A landscape with many peaks, sampled at points; each row gives a point and its height.
A climber steps from a point to the highest of its 2 nearest points, and stops where none of them is higher. Distance is the straight distance between rows; heights are no part of it.
J697 h=99: [130 116 184 118 134 147  79 111 186  73 139 103 110 155 106 195 133 126
 128 170 164 131 125 132  87 166 136  84 136 144 145  78  91 138 106  81
  96 136 119 127 134 124 140]
J403 h=634: [102 154 193 104 118 136  89 167 208 174  92 116 151 138 172 107 123 100
 141 101 160 127 165 129 104 137 191 139  90 131 147 128 100 154 128  61
 126 115 140 144 126 145 130]
J875 h=183: [137 100 126 122  84 100 113 142 135 169  75 165 145  74 135 151 110  94
 114 154 114 138 127 175 165 108 129 123 104  93 105 170 136  79  88 191
  80 174 151  76  95 130 135]
J4 h=626: [137 160 103 154 129  95 167  95  79  85 162 144 120 150 162  95 145 146
 125  84 122 114 148 109 174 154  90 130 164 119 207  82 176  76  86 113
 133 102 143 129 153  94 138]
J949 h=233: [ 92 148  97 119 182 127 124  33  96 161  77 104 123 135 154  80 136 152
  81  89 131 125 121 102 165 194 129 176  87 121 122 142  82  62 134 153
 152 138  95 135 138 161 120]
J831 h=700: [141 136 117 102 188 103 124 140 124 135  79 165 155  90 192 141  79 127
 170 135 147 138 128 153 145 135 113  77 127 142 134 120  96  50 140 139
 125 104 137 162 108 115 110]
J493 h=621: [ 59 155 105  91 152 169 125  96 141  90 119 152 176 148 125 154 136 143
 149 100 130 158 147  68 120 173 186  90  91 149 144 117  75 122 146  53
 134  85 113 122 171 125 131]
J332 h=349: [151  81 151 102 151  95 134 160 202 106 134 129 106 116 135 122  78 144
 175 181 193 112  91 135 102 101 140  88 131 185 174  83  91  98 148  97
  98  81 157 150 148 146 136]
J858 h=361: [ 76 148  98 120 177 188  77 144 195 143 101 117 202 110 148 108 100 110
 137 132 138 146 127 116 103 118 199 114 105  93 143 134 148  92 170 109
 101 151 107 132 135 138 181]
J153 h=448: [135 159 112 144 159 153 109 121 187 171 137  92 121 122 156  61 139 154
 131  15 139 138 143 142 108 200 153 108 122  65 151 150 145 156 152 111
 133 153 116 162 104  91 148]
J15 h=860: [141 109 136  95 176  94 119 117 148 135  73 167 120 110 170 189  98 119
 137 173 165 129 114 158 124 101 142 100 117 140  91 153  59  85 155 117
 111 124 102 150 108 169 101]
J28 h=305: [149  77 170 120  99 111 124 108 161 133 136 114  83 129  79 124 110 129
 128 200 157 138 105 157 129  78 125 146 125 135  81 154 128 178 120 142
  96 136 145 110 147 182 167]
J629 h=316: [ 81 198 149 137 126 157  97  84  79 120 110 101 158 170 188 122 127 143
 129 132  82 110 163 122 151 175 107 102 145 164 159  90 143 130 111  97
 123 125  88 191 153 113 117]
J855 h=270: [120 201  85 164 135 161 101 144  96 135 117 131 133 126 118 177 137  92
  90 124  80 141 118 140 135 109  54 197 146 112 128 114 133 102 109 160
 152 176 125 109 107 104 112]
J993 h=288: [184 150 128  94 146 101  74 124 145 144 103 114 119  94 113 114 146 125
 107  71 146 187 141 162 131 192 107  96 130  83 110 158 123 145 108 140
 141 138 150  84  64 110 134]
J631 h=466: [ 98 192  79 180 187  96 148  51  92 134 135 140 123 141 140 141 130 174
  72  86 147 139 126 145 132 156 100 171 155 112 125 116 139 145 112  97
 157 149 127 142 121 165 136]
J576 h=145: [142 119 114 130  71 148  77 136 119 149 109 129 121 102  95 166 156  86
 102 153  86 144 117 139 158 124  81 171  92  96  77 160 122 111  90 187
 110 188 116  56 105 105 120]
J395 h=583: [124 103 156 123  95 116 177 157 147 107 178  98 108 174 124  90 127 176
 156 120 142  88 134 107 121 153 169 106 168 165 155  83 175 192 145  80
 131  88 121 175 180 116 143]
J932 h=144: [192 120 181 125 177  71 100  91 133 136 111  88  72 123 125 120 114 165
 117 157 168 150 105 185 111 148  88 102 159 136 101 124 122 163 139 124
 136 131 150 151  79 169 137]
J303 h=465: [ 83 165 157 152  47 134 148 132 165 149 162 123 127 141 162 102 117 107
 120  81 114 108 149 119 150 137 125 200 150 149 157 107 123 143  53 108
 114 143 144 151 185 120 139]
J804 h=730: [193 120 164 110 136 127 125 130  92 112 143  92  91 126 148 108 158 147
 149  95 117 130 141 125 102 182  75  96 153 144 131 117 108 133 160 150
 164 124 105 194  71  79  88]
J82 h=431: [142  89 138  80  83 107  65 100 194 114 151 179 108  96 150 191 117 114
 147 143 167 145 147 157 158 147 131  81 128 150 107 151  50 147  82  99
  72 133 127 105 120 126 131]
J174 h=627: [113 151  60 101 107 158 172 147 195 122 160 184 132  87 156 128  92 123
 170 102 139 148 128 108 149 100 122 172 128 150 128 138  69  85 142 120
 117 131 128 146 163  86 139]
J243 h=154: [177  82 147 128  61  89 172 182 170 151 148 148  92 104 104 144 134 124
 115 123 145 110 136 144 100 105 146 173 138  99  86 161 110 158 120 151
 126 161 131 113  85 120 126]
J839 h=407: [112 148 104 147 172 186  94 168 195 136 127 101 165 119 137  89 131 122
 130  71 123 121 129 137  85 146 198  94 133  72 176 119 164 123 159 118
 117 130 118 147 109  83 154]
J392 h=476: [177 124  94 157 171  82 148 158  94  93 149 169 145 112 101 169 118 108
 117 117 131 133 107 152 120 104 108  81 150 113 161 112 171  95 101 146
 139  98 183  74  93 127  98]
J894 h=570: [129 120 151 137  94 120 134  67  86  84 170 108 103 155 128  91 176 150
 126  81 136 120 152  96 137 198 107 113 130 126 164 107 137 137  76 115
 137 124 116 131 157 107 132]
J458 h=444: [128 134 152 159 120 125 101 140 149 146 137  97 116 139 108 105 142 115
  85 124 133 126 133 169 108 124 145 157 145  94 126 130 170 191  94 129
 131 159 148 113 113 148 142]
J728 h=225: [ 96 192 101 129 113 143  80 143  95 134  96 163 190 116 136 193 130  81
 115 134  85 155 142 126 146 115 101 127 120 128 109 143 115 125  87 125
 122 143 121  92 110 124  94]
J343 h=219: [131 115 140 118 162 131 173 137 193 144 141 106 104 122 119  86 110 154
 133 126 176 126 114 119  91 104 169 176 121 130 122 137 113 149 189 103
 150 121 123 163 145 160 155]
J911 h=69: [140 110 129 125 105 119 189 139 176 165 148 126 107  90 134  39 111 150
 144  80 149 135 122 131 143 117 147 178 123 106 162 141 143  84 130 152
 125 133 179 119 147 121 186]
J93 h=186: [103 149 150 123  89 174  62 134 119 123 124 132 144 136 115 216 136 105
 128 182  91 142 137 129 126 117  96 113 129 155  76 132  96 181 122 115
 116 145  92 114 127 118 100]
J840 h=299: [163 121 173  83 138 102 110 186 176 139 107 116 116 118 120 102  98 105
 162 155 157 151 113 133 111  85 131 130 117 167 137 118 109 136 149 102
 142  71 190 116 107 164 118]
J368 h=125: [163  88 112 104  71 152 158 153 175 141 132 134  87  89 111 120 152 104
 127 127 115 132 119 118 117 120 120 198  92 104  83 169  73 101 152 179
 132 180 104 102 103  77 129]
J203 h=143: [122 162 107 137 161 128  88  92  74 172  77  96 107 136  97  96 146 114
  67 133  88 155 101 171 137 115  90 162 130 106 100 157 162 140 139 171
 158 137 160  83  83 171 126]
J897 h=66: [118 140 110 122 108 168 124  99  90 125 135  85 116 148 106  68 136 153
 145 161  99 142 132 124 150 116  88 144 131 142  88 141 171 184 157 163
 138 137 103 158 159 120 167]
J914 h=114: [107  80 116 154 121 123 174  84 108  93 167 137 115 151  72 152 147 154
 102 144 155 115 125 109 107 125 155 133 115 113  92 147 127 182 122 120
 133 140 101 117 153 160 141]
J185 h=49: [151 107 175 104  81 107 178 173 131 180 109 144 104  91 176  67 113 122
 157 103 111 112 144 139 145 114 126 161 113 135 157 138 106  66 131 161
 139 109 182 160 113 109 118]
J643 h=325: [170 154 102 155 128 121 122 155 108 103 156 156 123 103 108 223 145 109
 108 120 126 137 116 139 115 129  56 141 160 101 118 117 115 102 102 153
 143 169 121  95  86  84  93]
J920 h=122: [171 127 171 116 193 115  88 119 170  88 147  81  81 149  99 142 141 145
 112 132 184 148 113 144  67 167 137  87 142 126 131  99 111 178 153  77
 145 119 133 143  85 144 127]
J938 h=405: [ 90 185 111 189 124 127 142  96  98 124 148 143 138 149 160 162 140 129
  75  81 118  97 148 124 117 160 110 182 148 114 167 102 119 110  78 109
 143 169 105 157 126 125 103]
J366 h=493: [ 95 168 108 170 149 155 144 123 164 132 173 116 136 154 139 118 132 164
 102  55 143 116 146 138  96 188 178 120 151  99 150 102 163 196 139  77
 135 148 111 174 145 110 145]
J592 h=322: [153 125 131  87  69  99  94 109 178 153 117 147 125  81 109 116 123 125
 134  99 158 191 152 147 160 169 119 116 103 100  83 176 108 154  86 136
  94 151 153  71 108 126 165]
J598 h=191: [105 157 136 158 118  96 122 105 115 188 104 133 173 102 192  79  87 157
 147 118 120 111 142 172 170 124 132 116 143 115 156 135 182  98  85 137
  92 143 152 144 140 140 166]
J225 h=86: [ 96  92 145 155  90 156 179 131 109 135 141 108 117 153 122  87 140 121
 119 153  99  74 129 107 123  94 163 188 111 135 130 135 140 138 141 151
 137 138  93 160 173 137 135]
J85 h=313: [ 54 184 123 137 182 152  77  87 155 140  84 131 191 141 150 143 109 108
 102 147 152 156 135 128 123 128 183 128  97 120 139 127 131 127 130  67
 107 140 109 113 158 186 151]
J155 h=702: [ 51 180 104 111 155 134 123 138 106 150  91 169 213 145 165 144 103 137
 163  91 121 127 164 101 150 136 179  80  90 134 151 127 124 124 123  60
 136  81 136 140 149 142 112]
J63 h=494: [136 126 152 165 126 158 116 133 106  95 170  77  85 166 109 124 165 141
 103 134 123 100 123 143  93 153 107 128 167 120 129  94 164 187 119 143
 150 156 123 166 126 104 129]
J680 h=128: [124 126 191 136 101 178  90 111  64 131 141  86  66 148 119 149 164 117
 135 175  90 117 117 104 126 110  35 175 133 176 111 108 113 129 147 165
 146 134 106 153 151 130  95]
J171 h=73: [132  90  66 106 135 161 119 159 183  73 129 168 166 109  91 203 131 117
 142 125 144 150 124  82  91 131 167  83 116 109 113 121  87 114 152 108
 109 133 114  80 102  67 144]
J265 h=480: [110 109 164 100 132 181  71 159 242 122  94 106 137 129 129 123 118  70
 144 196 164 151 108 121 118  77 176 161  97 151 140 123 112 106 150 104
  79 138 130 108 150 154 173]
J989 h=408: [121 144 120 102 110 192 118 205 108 106 150 102 151 153  70 116 154 101
 148 126  62 152 131  75 100 100 136 122 141 155 110 121 141 193 183 127
 175  85 138 112 115  84 105]
J602 h=548: [107 172 122 151 164  86 142  43  83 135 108 160 119 137 167 182 110 150
  97 145 146 132 109 151 141 122  73 150 151 162 110 117  92 114 110 106
 135 131 120 147 137 192 102]
J594 h=205: [169 107 167 109 143  65 140 110  63 144 101 153 106  99 140 137 138 122
 115 113 130 143 128 135 139 153  82 106 129 140 132 143 101  75 123 163
 153  94 168 114  86 154  79]
J219 h=576: [113 130 169 106 142  96 143 124  80 145 110 133 151 153 153  55 121 136
 174 121 125 129 142 104 168 105 145  93 104 166 180 121 167 124 125  93
 147  35 190 121 171 177 124]
J477 h=389: [159  46 139 133 111 118 100  90 113  91 144  98 112 126  81 116 172 121
 109 115 135 119 123 113 127 190 145  82  89  79 117 143 125 122  82 171
 115 158 108  83 109 106 133]
J516 h=209: [119 123 118 124  78 111 163 145 102 119 160 174 139 121  85 150 145 106
 125 116 115 147 139  93 138  94 115 156 118 136 108 149 109 149  94 128
 145  99 162  72 138 150  99]
J533 h=119: [130 134  69 116 138 172  74  97 125 115 107 103 141 106  89 117 154  98
 105 121 103 170 102 110 178 167  91 158  77  97 102 142 126  77  98 190
 124 170 114  55 129  97 142]
J981 h=255: [144  95 148 131 171 133 164  96 151 117 126 110  80 130 113 133 114 138
 123 197 164 123  82 135 104  76 120 165 123 151 104 131  97 121 175 127
 132 134 109 152 154 178 145]
J9 h=676: [123 151 135 117 131 104 119 116 124 140 114 171 117 118 162 191  94 120
 137 188 132 126 106 168 143  78  91 129 137 185 105 136  82 125 124 107
 116 113 133 134 139 179  82]
J359 h=88: [145  53 143 102  77 150 130 136 142  77 161 144 114 118  90 144 172  93
 151 116 123 154 129  48 118 138 141 107  90 130 122 136  68 116 124 137
 125 111 135  73 120  78 116]
J922 h=223: [126 180 149 156 123 104  72 126 115 155 104 118 176 113 165 116 114 123
 126 101 110 140 153 178 148 154 117  92 151 114 167 115 173 139  43 122
 111 139 168 115 100 127 128]
J305 h=614: [186  51 180 138 136 102 180 150 108 102 145 114  93 127 144 101 152 133
 147 128 138  73 123 122 100 124 150  97 136 127 180 109 135  81 143 149
 141 105 126 158 110 111 107]
J969 h=647: [123 120 130 104  88 145 191 164 132  91 174 135 114 156 124 112 129 143
 172 139 117 100 128  78 134 110 136 137 158 182 143  94 122 135 162 107
 140  77 118 165 184  90 122]
J817 h=553: [101 120 128  80 100 155  82 173 227 128 115 133 157 120 123 133 103 108
 166 142 164 154 137 107 115 112 170 113 112 159 128 120  94 150 130  74
  85 105 145 112 144 131 152]
J348 h=95: [149 123 101 125  96 121 197 153 153 170 130 131  84  84  99  86 127 132
  86 103 127 131 109 153 132 105 123 218 124  88 130 155 132  78 138 181
 138 175 161  96  97 107 162]
J479 h=673: [178 111 170 130 132 118 149 128  54 104 149  89  78 162 157  75 176 137
 134 124 101  88 139 108 128 145  85 116 169 134 185  99 167 113 164 143
 162  91 118 179 105 104  89]
J626 h=96: [ 95  85 126 142 115 160 141 125 140 100 170 101 108 165  35  97 169 110
  84 129 143 134 124  93  93 111 185 167  96  97  97 147 144 218 148 119
 163 126 131  89 162 155 149]
J953 h=385: [163 101 137 166 178  96  99 118 159 143 115 107 111 115 115 143 115 133
  87 151 164 117 108 201  91 119 163 113 148  60 118 149 167 139 130 145
 100 175 117 118  78 157 161]
J501 h=239: [159 151 138 101 111  96 147 128  95 133 146 140  81 123  76 118 166 128
  99  97 140 182 125 114 120 128  78 183 131 132 108 150 107 157 133 127
 182 101 184  81  89 165 102]
J432 h=359: [144  53 169 132  85 132 104 125 118 138 119 115 125 134 100 158 107 125
 153 222 106 100 127 153 134  69 131  80 124 148  77 148 149 185 128 164
  75 135 107 139 138 153 143]
J603 h=319: [192 104 124 136 166  87 110 158 184 128 116 131 119 102 115 172  73 132
 135 187 177 121  97 188 100  90 124  98 154 115 116 120 138 111 139 140
  89 159 136 128  86 140 150]
J825 h=527: [120 130 173 122 148  91 101 136 131 169 113 108 155 139 132  77  97 159
 161 131 147 132 134 147 137 115 155  76 120 152 144 129 170 194 118  85
 125  72 180 132 134 188 138]
J635 h=380: [ 78 109  90 150 122 139 139 136 157 122 173 125 170 157  73 141  95 185
 127 160 160 114 125 127  99 126 196  96 157 132  96 114 193 225 160  95
  98 124 112 134 178 159 175]
J315 h=317: [ 92  84  73 126 105 128 186 136 125  94 158 173 157 154  87 171 104 180
 155 176 140  95 122  98 122  96 184  88 143 159 107 123 149 168 163  96
  98  90 103 126 184 136 142]
J687 h=258: [144 181  98 122 157  82 104 135 109 154  95 165 173  97 148 161 126 131
 111  60 133 160 154 157 142 172 117  97 129  87 128 151 123 125  89 119
 150 130 150 100  73 124 105]
J570 h=221: [127 142  89 135 100  94 137 111  99 164 102 165 157  76 130 121 121 129
  97  84 118 147 136 158 171 160 112 134 115  83 130 160 147  87  71 172
 116 160 156  75 104 115 135]
J16 h=138: [126 106  80 176 146  99 204  81  45  92 163 149 102 163 101 153 145 178
  97 154 135  98 109 132 132 106 106 139 154 118  99 132 175 156 136 145
 143 139  98 140 149 159 130]
J363 h=67: [132  99 101 137 146 156  91 144 166  74 127 135 160 139  83 243 119 136
 124 177 132 116 121 134  76 146 164  62 143 114 124  88 126 131 135 102
  84 157 106 103 114  90 146]
J127 h=174: [205  94 191 136 132  63 124 114 112 119 136 122  75 112 113 135 117 123
 119 164 147 139 105 178 129 123  62 104 150 147 137 109 139 105  97 158
 123 117 197 100  94 152 126]
J750 h=271: [ 83 123  70 112 144 159 153 138 102 107 113 150 185 147 111 133  95 139
 171 190 103 120 118 103 142  63 163  88 125 156 114 129 174 126 186 118
 103  90 107 124 182 142 147]
J320 h=52: [149 151 131  86  94 189 113 134 117 136 116  95 105 118 133  76 130 120
 175 155  73 160 129 112 159 110  55 161 119 177  97 140 107 133 172 176
 147 120 116 165 145  85 134]
J633 h=523: [134 171  83 119 117 120 156 119 207 115 159 163 111 101 122 141 110 130
 126 111 186 172 112 138 133 119 104 196 140 122 118 128  95 107 109 107
 113 150 144  91 148 122 162]
J720 h=260: [ 67 210 103 145 170 145 118  58 116 155 108 108 153 144 177  75 112 148
 115  77 117 146 153 105 163 161 124 166 109 136 155 126 118  98 132 100
 146 124 117 165 157 146 158]
J854 h=628: [ 80 138  77 111 144 126 158 147  89 145 101 176 196 130 190 104 105 153
 180  97 114 106 173  99 180 129 169  74 106 102 152 144 163  81 151 109
 119  92 109 161 148  97 138]
J73 h=503: [109 137 135 129 138 147 129 165  68 121  98 138 168 140 173 128 144  70
 143 120  67  97 141  90 141 112 140 117 106 130 190 117 127  28 127 151
 138 110 128 139 115 103  78]
J851 h=356: [135  80 139 104  99 102 107  93 147 123 118 132 121 104  89 104 163 108
 102  95 155 163 133 107 149 170 160 132  61  82 118 171 111 114  73 140
 112 140 148  44 117 151 149]
J478 h=104: [141  68 131 116 105 139 124 140  77 113 126 129 131 124  94 144 159 106
 141 155  87 124 124  83 121 117 128 101  92 127  85 161 102 134 155 174
 144 122  98 104 106 107  97]
J372 h=267: [159 126 153 103 133 111 147 154 136 156 117 110  94 114  81  71 133 112
 114 134 129 170 104 142 124  76 123 175 124 131 124 151 143 143 149 138
 160  94 202  81 115 171 141]
J163 h=379: [124 141 176 115 126 158  81 158 117 117 145  87 127 159  89 121 178 115
 114 103 104 147 151 102  77 159 152  97 128 130 114 126 127 224 155  95
 170 102 133 132  91 126  89]
J667 h=171: [105 158 124 163 197 111 109  61  99 168  62 104 113 151 146 137 128 112
  57 171 125 126 100 173 114 100 112 180 123 122 100 135 140 108 152 139
 138 170 115 121 115 200 131]
J518 h=491: [147 133 133 100 154 110  95  72 120 132  99 119 135 113 142 147 120 168
 127 118 151 161 146 140 136 194 112  73 132 127  68 155  86 175 125 131
 129 140  79 160 109 137 121]
J884 h=269: [ 90 173 140 153 202  86 117 111 116 168  72 141 169 139 183 140 106 112
 105 116 141 117 128 153 124 105 165 131 109 114 166 123 132  84 106  77
 134 115 160 117 123 195 112]
J717 h=622: [139 130 139 120 126 114 170 136  50 124 140 128 117 156 121  67 162 126
 136 102  94 120 139  88 146 105 116 141 127 145 165 132 160 127 151 129
 180  57 160 127 131 148  95]
J438 h=522: [105 141 156 130  66 126 145  69 117 118 172 148  95 130 167 130 150 142
 133  97 132 118 148 116 147 160  92 152 139 165 141 126  73 136  77 106
 122 125 118 155 164 128 102]
J639 h=107: [ 98  95 185 144  88 201 140 147 117 107 165 105  77 158 112 150 160 102
 135 181  93  86 105  86 119  89 112 188 131 175 137  97 110 114 150 142
 134 126  97 146 201 111 120]
J126 h=486: [116 103 148  58 101 140  90  95 219 130 124 147 104 101 160 118 126 122
 165 116 178 169 147 123 146 154 153 110  94 151 109 162  37 137 131  82
  97 114 124 129 145 137 148]
J669 h=411: [112  98 153 128 160 134 135 136 200  98 120 128 130 135 129 149 105 100
 134 174 176 115  88 119 105  85 173 135 121 149 175  86 113  79 123  88
  94 119 147 112 164 166 150]
J301 h=234: [128 133 181 109 154  79 103 134  86 183  44 139 132 124 178 146 133  91
  99 135 118 125 132 156 125 120 142 129  98 117 132 157 103  70 127 134
 138 124 151 111  76 189  76]
J945 h=245: [156 121 115 164 137  92 147 159 146 121 149 130 111 122 131 170  71 158
 144 200 153  91  82 186 124  82  81 123 185 164 122  82 156 131 119 146
  99 148 125 153 144 127 134]
J12 h=477: [134 106 115 148 129 156 130 141 144 106 139 112 150 122 124 111 115 125
 153 153 125 113 115 139 133 105 143 108 143 115 158 105 179 102 115 152
  94 146 123 125 151  99 172]
J84 h=81: [108 129  68 142 134 186 149 137 108 118 165  97 108 153  54  59 157 133
 113 128 101 140 110 109 124  93 133 173 125 102  93 154 180 194 175 167
 165 127 126 116 153 119 159]
J850 h=551: [119  96 142  92 142 141 116  93 141  88 121 133 133 133 124 170 143 147
 135 120 145 142 144  89  97 186 166  64 107 135 100 135  52 145 158  92
 132 116  75 148 120 112 112]
J930 h=804: [169  99 163  93 114 116 114 119 115 152 108  99 104 110 165  89 162 133
 133  61 117 119 153 107 116 217 122 108 101 112 116 148  66 104 135 163
 157 142 100 163  78  88  80]
J883 h=746: [127  97  90 110 112 141 223 149 147 105 162 175 103 112 149 107 104 136
 179 149 132 103 110  97 154  65 132 165 131 173 141 134  92  74 174 140
 127  91 117 163 186 104 134]
J955 h=153: [ 89 153 132 139 114 208  67 100 105 136 108 100 110 145 119 164 149  96
 102 179  82 128 116 113 137 124  78 184  88 147  86 131 100 134 140 151
 132 170  71 128 159 124 111]
J99 h=68: [ 76 122 158 163  82 122 188 136  90 155 173 126 118 174 109 101 161 116
  79  92 117  93 140  78 118 116 163 221 121 138 138 135 137 178 121 109
 177 106 138 146 169 177  99]
J59 h=436: [168  94 139 113 114 108  78  82 116 122 113 129 125 100 125 164 139 131
 114 132 127 146 137 147 156 199  85  73 128 109  79 148  83 126  82 184
 104 162  89 110 104 102 115]
J433 h=409: [136 131 116 132 110 161  92 193 181 121 147  92 154 128 108 139  89 140
 160 162 122 115 119 161 108 120 128  89 179 147 126  86 179 177 131 132
  90 148 122 148 130  76 162]
J246 h=97: [141 127  58 119 138 170 103 141 167 105 129 121 154  96  96 142 143 107
 128  98 127 160 127 110 117 156 131 120 111  74 102 142 113 115 138 161
 125 185  89  95 102  57 151]
J688 h=703: [162 163 108 140 128 100 177 140 106 132 158 152 119 125 169 100 143 157
 143  11 123 120 161 113 142 182 107 119 144 112 179 117 132 103 114 113
 160 109 147 158 101  76 105]
J376 h=204: [112 156 127 142 184 107 100  73 137 173  70 107 110 138 150 112 152 112
  45 114 159 118 119 153 122 173 166 201  83  84 128 155 108  70 139 126
 141 169 104 101  96 175 125]
J903 h=192: [185  99 145 145 117  92 184 188 141 129 167 121  81 120 105 147 112 144
 126 157 141  98  93 157 102  88  98 165 186 148 107 111 140 160 140 155
 152 132 146 159 108 126 110]
J803 h=558: [100 133  81 141 161 151 117 150  88 143  80 129 190 118 163 106 123 105
 135 115  77 101 138 126 148 120 173 106 101  88 159 143 164  60 132 167
 119 145  99 138 115  94 124]
J985 h=795: [152 147 110 101 151 101 154 147 117 123 116 177 141  91 170  96 109 127
 172  72 134 156 151 122 161 161  96 101 119 141 163 123 116  53 125 134
 150  79 176 133 121  88 120]
J506 h=538: [141 130 146 162 116 126 159 156 141 135 185  87  87 161 144  85 145 179
 125  73 136  91 139 144 115 171 150 120 185 127 130  99 190 230 136 106
 142 128 121 205 126 102 132]
J92 h=287: [ 66 197 115 151 148 154 148  89 112 103 141 107 152 183 171  87 119 155
 125 113 112 106 158 100 154 150 150 131 150 140 193  83 171 104 127  71
 120 111 107 168 190 119 157]
J947 h=172: [126 132  92 175 119  99 206 123  52 126 136 171 135 143 166 163 116 149
 121 155  99  63 124 138 151  83 109 141 162 129 138 120 170  94 123 150
 120 143  89 164 146 127 108]
J445 h=123: [139 112  99 119 131 111 134 122  69 156  97 130 141 112  97 117 139 136
 110 124  94 142 131 143 138 124 128 116 108  99  78 185 145 159 141 173
 150 131 124 106  88 147 114]
J209 h=450: [122 163 130 113 130 180 124 207 117 128 114 122 154 132 134 127 124  79
 156 139  68 129 124  94 120  70 117 151 132 160 145 112 117 100 163 141
 156 105 138 148 120  91  98]
J622 h=394: [157 112 126 150 146 113 134 146  88 100 143 169 126 124 105 247 124  96
 120 168 121 119 100 127 112  79  81 101 139 141 121 112 125  85 115 146
 116 129 131  83 123 139  77]
J952 h=207: [129 132  70 135  87 145 172 152  70 130 125 163 156 124 144 139 114 136
 158 165  69  97 142 120 169  78 101 129 142 133  95 152 159 131 154 175
 122 135  80 156 145  81 118]
J621 h=418: [119  58 144 159 104 155  99 129 113 120 128  84 145 147  85 103 126 118
 141 195 111 102 117 146 134  86 160  84 128 107 126 126 219 159 111 170
  74 150 120 104 161 140 188]
J877 h=546: [173  84 136 137 151  70 160 144 110  85 161 159 129 123 122 159 128 146
 145 103 165 107 127 123 104 148 143  58 138 125 176 100 133 101 108 107
 136  88 154 117 100 121 100]
J213 h=454: [ 98 138  94 145 162 102 107 141 121 150 131 136 190 138 117 145  81 186
 144 143 146 113 131 152 119 122 179  45 142 127 125 128 198 199 142  87
 103 108 126 136 128 171 138]
J148 h=354: [106 208 119 156 113 136 131 152  78 127 149 135 154 151 164 160 123 134
 126 108  85 111 153 121 134 137  84 138 175 159 146  94 145 138 106 114
 142 129 119 178 117 102  83]
J763 h=238: [132 120  90 127 165 159 153 146  57 124  98 116 147 152 127 112 120 114
 149 196  69 106 113 121 148  52 123 110 127 140 119 135 201 108 201 169
 133 111  90 139 153 129 130]
J738 h=716: [135 120 166 108  98 140 105 146 172 138 109 114 129 108 161 108 144  96
 141  95 128 128 150 117 110 160 149 136 100 114 146 131  82 105 109 123
 124 151 120 141 104 100 116]
J33 h=445: [119 178 116 141  79 107 159 131 198 119 192 136  96 128 135 113 102 140
 136  81 165 142 115 134 138 145  84 188 176 155 137  87 115 144  66  94
 120 140 161 131 183 110 152]

For each start below, name the point where the climber stops.
J533 => J155
J922 => J155
J667 => J15
J363 => J883
J368 => J883
J897 => J930
J93 => J930
J750 => J930
J858 => J883

Call two points neighbours if one is among the 2 nearest of the other. Go from one point of each pair to the other, from neighbour to neighbour, staying as high as possible. Name the lowest point that can't be avoided.
J883, J12 => J945
J985, J15 => J831
J155, J930 => J592
J883, J985 => J33

Write out the way that a climber takes from each point below.
J171 => J246 > J533 > J576 > J875 > J570 > J687 > J993 > J592 > J851 > J477 > J59 > J518 > J850 > J493 > J155
J359 => J478 > J445 > J203 > J667 > J376 > J949 > J720 > J92 > J629 > J148 > J938 > J631 > J602 > J9 > J15
J639 => J680 > J955 > J93 > J728 > J855 > J643 > J622 > J392 > J877 > J305 > J479 > J804 > J930
J85 => J858 > J839 > J153 > J366 > J506 > J395 > J969 > J883
